Points on a hilly landscape, in no order, each with its height.
From any point a ball rolls to the lowest of the 2 points nearest to it. It stops when none of these is lower. Distance is the straight distance between rows; heights are no part of it.
Rop: [ 22 -26 -32  -4  -4  14   7  10 -29  30  26  19 -25   8 -18 -10   7   3
   9  18   4   9]  (h 304)
faz: [ 41  16   8   0  -9 -16  16 -17   9  14  15   2  -8  -3   9  47  20  41
  -9 -39  -9  16]  (h 281)
Zames: [-16 -12   5  -5   9  16 -11   7 -16 -15   2   2  17  -3  17   6   4 -12
  14  14  -9 -25]  (h 590)
nudiz: [ 27   9  14   3  13 -29  17   7  34   4  -1  -3   3  11 -12  14   3  -7
 -23 -33  -2  26]  (h 229)
seke: [  7  -4  35  -2  -5 -24   9  12  -3  11  13 -28 -24 -21   6  16  30 -26
  -1 -41  21  27]  (h 448)
Zemip: [-20  17 -19 -11  -6  -5   3 -15  18   9   2  -2  33  11  26  -4 -32  20
   0  15 -17  13]  (h 409)
dap: [  0  -1  53  15  -4  -6 -16  13   7 -16 -29   5  -7  -5  -7 -21 -28 -26
 -12  -4   7 -25]  (h 328)
rupa: [ 14  -4  16  10   5 -42  13  -1 -11  16  13 -19 -22 -30 -32  14  30   5
  -3 -30  -7  13]  (h 394)
gof: [  3   3  23  -2  -3  -3  -3   7  24  22  -3   1  23   6  21 -21 -13 -38
  -5 -20 -17  -3]  (h 293)
zimo: [ 28   5   6   4   9 -11  14  11 -33 -27 -15  10 -30   7 -26  18  -9 -31
   3 -15  21 -18]  (h 443)
gavaz: [-26  26   6   0 -17  29 -35 -36 -10 -14 -24 -13  -4 -11 -12 -21  15  11
 -17  -8  34  -6]  (h 319)
Kive: [ 13  -3  27  -3  15 -24   9  11  39   3 -15  -3   9  10 -11   7  -5 -24
 -26 -25   4  14]  (h 261)
rezor: [-25  27  14  -1  -9   7 -33 -28  24  -3 -20 -12  14  -7  -6 -38   6  18
 -14   1   6  -4]  (h 659)
Rateb: [ 18  -5 -20 -12  -2   2  14   3  13  11   3  11   2  18  11  -1 -14  14
  -4   8 -12  34]  (h 51)
natup: [ -6   9  11   4 -15   4 -18  18   5  -2  -8  -1 -15   3   8 -26 -10  -3
   9   7 -18  11]  (h 121)
zitir: [ -7 -12  16 -16   6   8 -17  16  -5 -10   1  -9  -2  -7  24   4   4  -6
  13  22  -9   4]  (h 579)
fole: [  5 -20 -29  11   0  19   5  11 -34   9  21  25 -21  19 -16 -22  -5  -4
  10  15   2   1]  (h 336)
Poz: [ 12  15  11  -9 -13  -6   6   4  21  30   3  -8  14  16  29  -4 -18 -40
   3 -33 -14   9]  (h 317)
gunul: [-17  30  12 -12 -10  -1 -22 -13  30   3 -10 -27   1 -12  40  -6 -17  36
   5   0  -9   9]  (h 356)
goba: [ -6  -1  22   4  -3   3  -7  -6  25   9  -5   8  41  -2  14 -33 -12 -27
 -10  -6 -18 -17]  (h 265)
kiz: [ 32  -4 -29  -5  -3 -22  21 -15   8  30  35  -2   6  15  -7  30  15  18
 -10 -11  -5  12]  (h 193)
tano: [-28  14 -28  19  -6  26 -17 -27 -10 -30 -22   2   5  -6 -20 -11   2  11
 -14   2  10 -27]  (h 231)
zenip: [ 43   7   7 -13 -14  -6  17 -13  11  12  10   6 -16  -4  16  42  12  33
  -3 -28   1  22]  (h 247)
Laz: [  7  -7  40   4  -6 -16   4  24  -1   5  -1 -14 -24 -10   3   5  14 -41
  -1 -27  18  20]  (h 471)
Zek: [ 13  -3  41   2  10 -31  11  18 -19 -24 -13 -18 -22  -3  -9  32  -1 -26
 -11 -14  44  -9]  (h 510)
ter: [ 19 -10 -34  16  22  22  21  15 -20  -8  15  32 -11   8 -25  10  -9 -23
   5  -2  15 -27]  (h 658)
Belo: [-29  -5 -35   8  14  29   3  -9 -13 -13  18  13  31  -3  14  17  -4  -8
  27  20   2 -44]  (h 619)
kesiv: [-32  10  -4   4 -15  15 -36  -7  -8 -13 -14 -11  -3  -4   0 -19   8  11
   2   8  -1  -5]  (h 239)
miz: [ 30 -19 -28 -10  -8 -11  15  -6  -5  40  31   2 -11   6 -16  13  24   8
  -2  -1  -2  14]  (h 240)
Zim: [ -1  -4 -16   9 -15   5   0  15  -5   1  -1  11 -16   9  -1 -32 -11   6
   7  14 -18  23]  (h 29)
nire: [ 20 -22  -7 -23   9  11  10  13  -4   9   4   8 -23  -3  -2  15  17  19
  16  22   1  20]  (h 126)
Niduz: [-31  19 -16   3  -2  29 -19 -34 -13 -24 -31  -8   2 -11 -22 -10  11  18
 -18   3  29 -17]  (h 277)
gega: [ -4  -3 -11   6  -2   8   1  16 -21 -15 -18   7 -40  -2 -12  -8  -5  28
  17  33  -4  14]  (h 35)
rume: [ 15  14  23  -2 -15   1 -10  17  21   9  -8  -5 -16  -5  26 -19 -21  -7
   6 -12 -17  14]  (h 187)
fad: [-13 -21 -25  22   0  20   7   8 -21  -3  11  24   0  21 -11 -32  -7 -10
   2  14  -7 -10]  (h 366)
Degu: [ 10  -6  51  -5   1  -8  -9  30   0 -17  -7 -12 -21 -13  14  11 -12 -11
  -9  14  20   0]  (h 551)
gog: [ -4 -19 -16  -3  32  22  19   7 -16  -6   9  13  21   1   4  36  15 -32
  11  -5  13 -30]  (h 635)
fem: [  7   6  58   1   0 -10 -15  21  22  -3 -25 -10  -8  -9   6 -25 -31 -19
 -10   1   9 -15]  (h 288)
gadet: [  3  -9  28  12   1   1  -7  13  -8 -27 -25  11  -5   6 -18  -8 -23 -19
  -6   6   4 -16]  (h 367)
gikor: [  6 -11   3   6  10  11  -1  15 -18 -24 -10  18 -11   7 -15   3  -9 -14
   4  10   3 -11]  (h 396)
depoz: [-38  10 -21  10 -10  14 -22  -1 -16 -15 -20  -6 -17   5  -9 -16   4  22
   0  14  -2  -1]  (h 191)
pev: [ 33   3  -1   0  12 -25  16  -1  27   7   6  -3   3  13 -11  23  11   8
 -18 -21  -5  25]  (h 199)
tazu: [  6 -15 -15  -2  31  13  20   9 -24   0  16  12   6   3  -8  31  24 -36
   9 -18  16 -18]  (h 641)
muv: [  9 -21 -12 -23   5  -6  16   6   0  19  23   0  10  12   3  22  23 -15
  13  14  -3   8]  (h 153)
Katil: [-33  -6  -8 -11  -2  12 -17  -6 -17 -10   7  -3  24  -1  19   2   8   2
  24  26 -11 -20]  (h 599)
Fir: [-35  -1 -22  20   0  23 -13 -13 -11 -20  -9   6  21  -1 -11 -16   3  11
  -5  14  -2 -29]  (h 165)
Moleb: [  8 -25 -13 -24  11   8  10   9  -6  13  13   4  -3   5   5  16  16   5
  20  29   0  15]  (h 167)
Kemen: [-25   7 -17  11  -5   9 -12  10 -21 -16 -21  -4 -35  -3  -7 -10   4  31
  11  25  -5  12]  (h 122)
gasar: [ 36  -4 -21  -3   1 -11  18 -12  13  19  22   4   9  29  -6  26   0  23
 -18 -18  -4  28]  (h 149)
Sito: [ 17   7  38  -1  -4 -10  -5  23  32   4 -21  -5 -20   1   6 -20 -28 -10
  -8 -11   0   3]  (h 241)
fupot: [-18  21  17   1  -2  -3 -23  -8  32  -6 -25 -11   3 -10  -1 -31 -19  29
 -12   9  -4   3]  (h 672)
kefuz: [-27 -19 -30  13  -9   9   3   0 -16   6  15  16   9  25   0 -35  -8   0
   7  23  -8 -11]  (h 387)
let: [  3 -10 -24  -3  -3   4  11  12   2   8   5  13  -7  13   2 -24 -14  17
   3  20 -13  30]  (h 97)
Rubu: [-23  -3 -29  -7  -7  -8   7  -7  11  11  11   8  37  16  15 -18 -19   8
   1  28 -17   2]  (h 428)
vepa: [ -4  21  17   3   4  -3 -20   1  38  -4 -28  -4  -5  -1   3 -28 -38  22
 -13   1 -12  10]  (h 680)
rigod: [ 27  -3 -21  -8   0   2  18  -9  12  16  10  11  10  25  11  19 -17  25
  -9  -8  -6  32]  (h 105)
zubi: [ 13   7 -41  17  22  20  22  12  -5 -26   0  31 -19  -3 -23   2 -23 -13
  15  12  12 -39]  (h 668)
berum: [ 16  -5 -40  14  28  20  25  11 -16   0  22  24  -4   1 -19  25  11 -36
   6 -14  24 -27]  (h 650)
kida: [-47   8 -19 -12  -8   0 -14 -31   0   5  -6 -16  33  -3   4 -12  12  18
   5  27  -2 -10]  (h 621)
Nas: [ 25 -25 -22  -7  -3   4   6   2 -18  37  28  10 -16   6 -25   9  22   0
   5   2   1   5]  (h 270)
loz: [ 22   2  -3   3  10   9   3  19 -30 -31 -12  14 -33   6 -19  11 -17 -13
  10   9   8 -15]  (h 418)
patil: [-14  -4  24  14   2  12 -13 -16  23 -10 -11   6  40 -11  -2 -34  -8  -8
 -11   2 -12 -20]  (h 227)
zino: [ 17   1   7  14  11 -53  23   0  -4  15  19  -8  -5 -36 -25   9  19  13
  -9 -35 -23  15]  (h 370)
met: [ 28  12  -1   9   3 -32  20 -17   2  19  26  -4   6 -11   1  41  17  34
  -8 -36 -18  13]  (h 318)
Matob: [-39   7  -2 -17 -11   0 -16 -23   0   1   7 -12  35  -6  15  -8   4   4
  17  27 -13 -16]  (h 610)
rol: [-10 -15 -26   1  27  30  10  -1 -12  -8  14  19  31   1  13  24  -2 -21
  22  14   5 -41]  (h 626)
momab: [ 13 -11  52  -2   7 -14  -2  24  -3 -19 -17 -11 -14  -5  -2  18  -7 -21
 -14   3  28  -7]  (h 535)
Botos: [-32  18  -2   5  -7  14 -20 -39  13  -2 -22  -4  24  -7 -16 -38  14  19
 -16   4   7  -4]  (h 646)
Vegal: [ 14  -1  31   6   9 -38  14   3 -27 -24  -5 -17 -24  -3 -30  26  13 -24
  -2 -28  34  -4]  (h 485)
pufil: [ 20   7   2 -17 -10 -10  14  -3  18  23  11  -5  16  19  28  15  -9 -21
   2 -22 -11  21]  (h 338)
koza: [-23 -11 -16  30  -3  28  -3 -14  -7 -19  -2  12  30  -1 -10 -20  -8  -3
  -4   6  -8 -32]  (h 94)
tiga: [-17 -20   5  24  -2  19  -1  -7  -1 -11  -4  17  40  -5  -5 -19  -7 -20
  -9   1 -12 -31]  (h 164)
tuv: [ 42   7   0 -19 -16   8  15  -2  12   9   0  10 -21  -3  27  25  -2  29
   6 -14  -2  36]  (h 201)
puru: [-30  17   9  -5 -17  11 -40 -11  -2  -5  -6 -23  -7  -8  20 -13  13  14
   6   6   3  -7]  (h 279)
kigi: [-22  24  18  -9 -20   6 -38  -5  20   5  -4 -32 -11 -13  29 -16  -5  24
   6   2  -1   5]  (h 323)
sos: [-22  -5 -25   0 -19  -1   5  -9   4  11  20   8  28  20  13 -28 -13  -9
   6  22 -20  -5]  (h 412)
toka: [-45   1 -34   0   7  19  -4 -13 -21  -4  11   1  27   2  10  12   3   5
  28  30   4 -35]  (h 611)
Sogid: [ -5 -10  32 -10   9   3 -20  22   0 -18  -3 -10 -11 -16  20  12   0   0
  -3  26   2  -1]  (h 568)
pizi: [ 22   1  19   8   7 -25  14   1 -33 -15  -9  -2 -27   5 -40  18   9 -27
  -5 -25  25  -6]  (h 466)
gimuz: [  8  -9  34  -6  -3  -8   3  18   4   7  -6  -7 -10  -3   9  -2   9 -37
  -4 -20   3  13]  (h 487)
vunu: [ 22   6  -3   5  12 -47  27  -5   2  18  28 -13   9 -23  -9  24  21  20
  -9 -32 -23  17]  (h 347)
mifu: [ 35 -13 -10 -22 -12   6  13   6   7   9   0   8 -26 -10   8  14   8  26
  10  13  -3  30]  (h 142)
Fudes: [ 12   2  25  -1  -1 -39  13   2   0  11  19 -26 -19 -30   1  18  35  -3
   0 -37   5  29]  (h 423)
zofu: [-24  30 -12 -11 -12  -6 -13 -17  21   4 -11 -19  14   1  31  -7 -17  36
   7  11 -17  14]  (h 384)
debu: [-43  18 -22 -10  -4   2 -15 -34   6   5 -18 -12  28  -6  -4 -17  18  26
 -15  25   7  -2]  (h 631)

Where does a ball stop that starts at each point below?
fole | Rateb
Fudes | nire
met | nire
gof | koza
Degu | Zim
kiz | Rateb
pev | Rateb

Write out the way that a ball takes from each point below.
fad | fole > Rop > Nas > miz > kiz > gasar > rigod > Rateb
gimuz | seke > Fudes > rupa > zino > vunu > met > faz > zenip > tuv > mifu > nire
Katil | Zames > zitir > Sogid > Degu > momab > Zek > Vegal > pizi > zimo > loz > gikor > gadet > dap > fem > Sito > rume > natup > Zim
Poz | gof > goba > patil > tiga > koza
Laz | seke > Fudes > rupa > zino > vunu > met > faz > zenip > tuv > mifu > nire
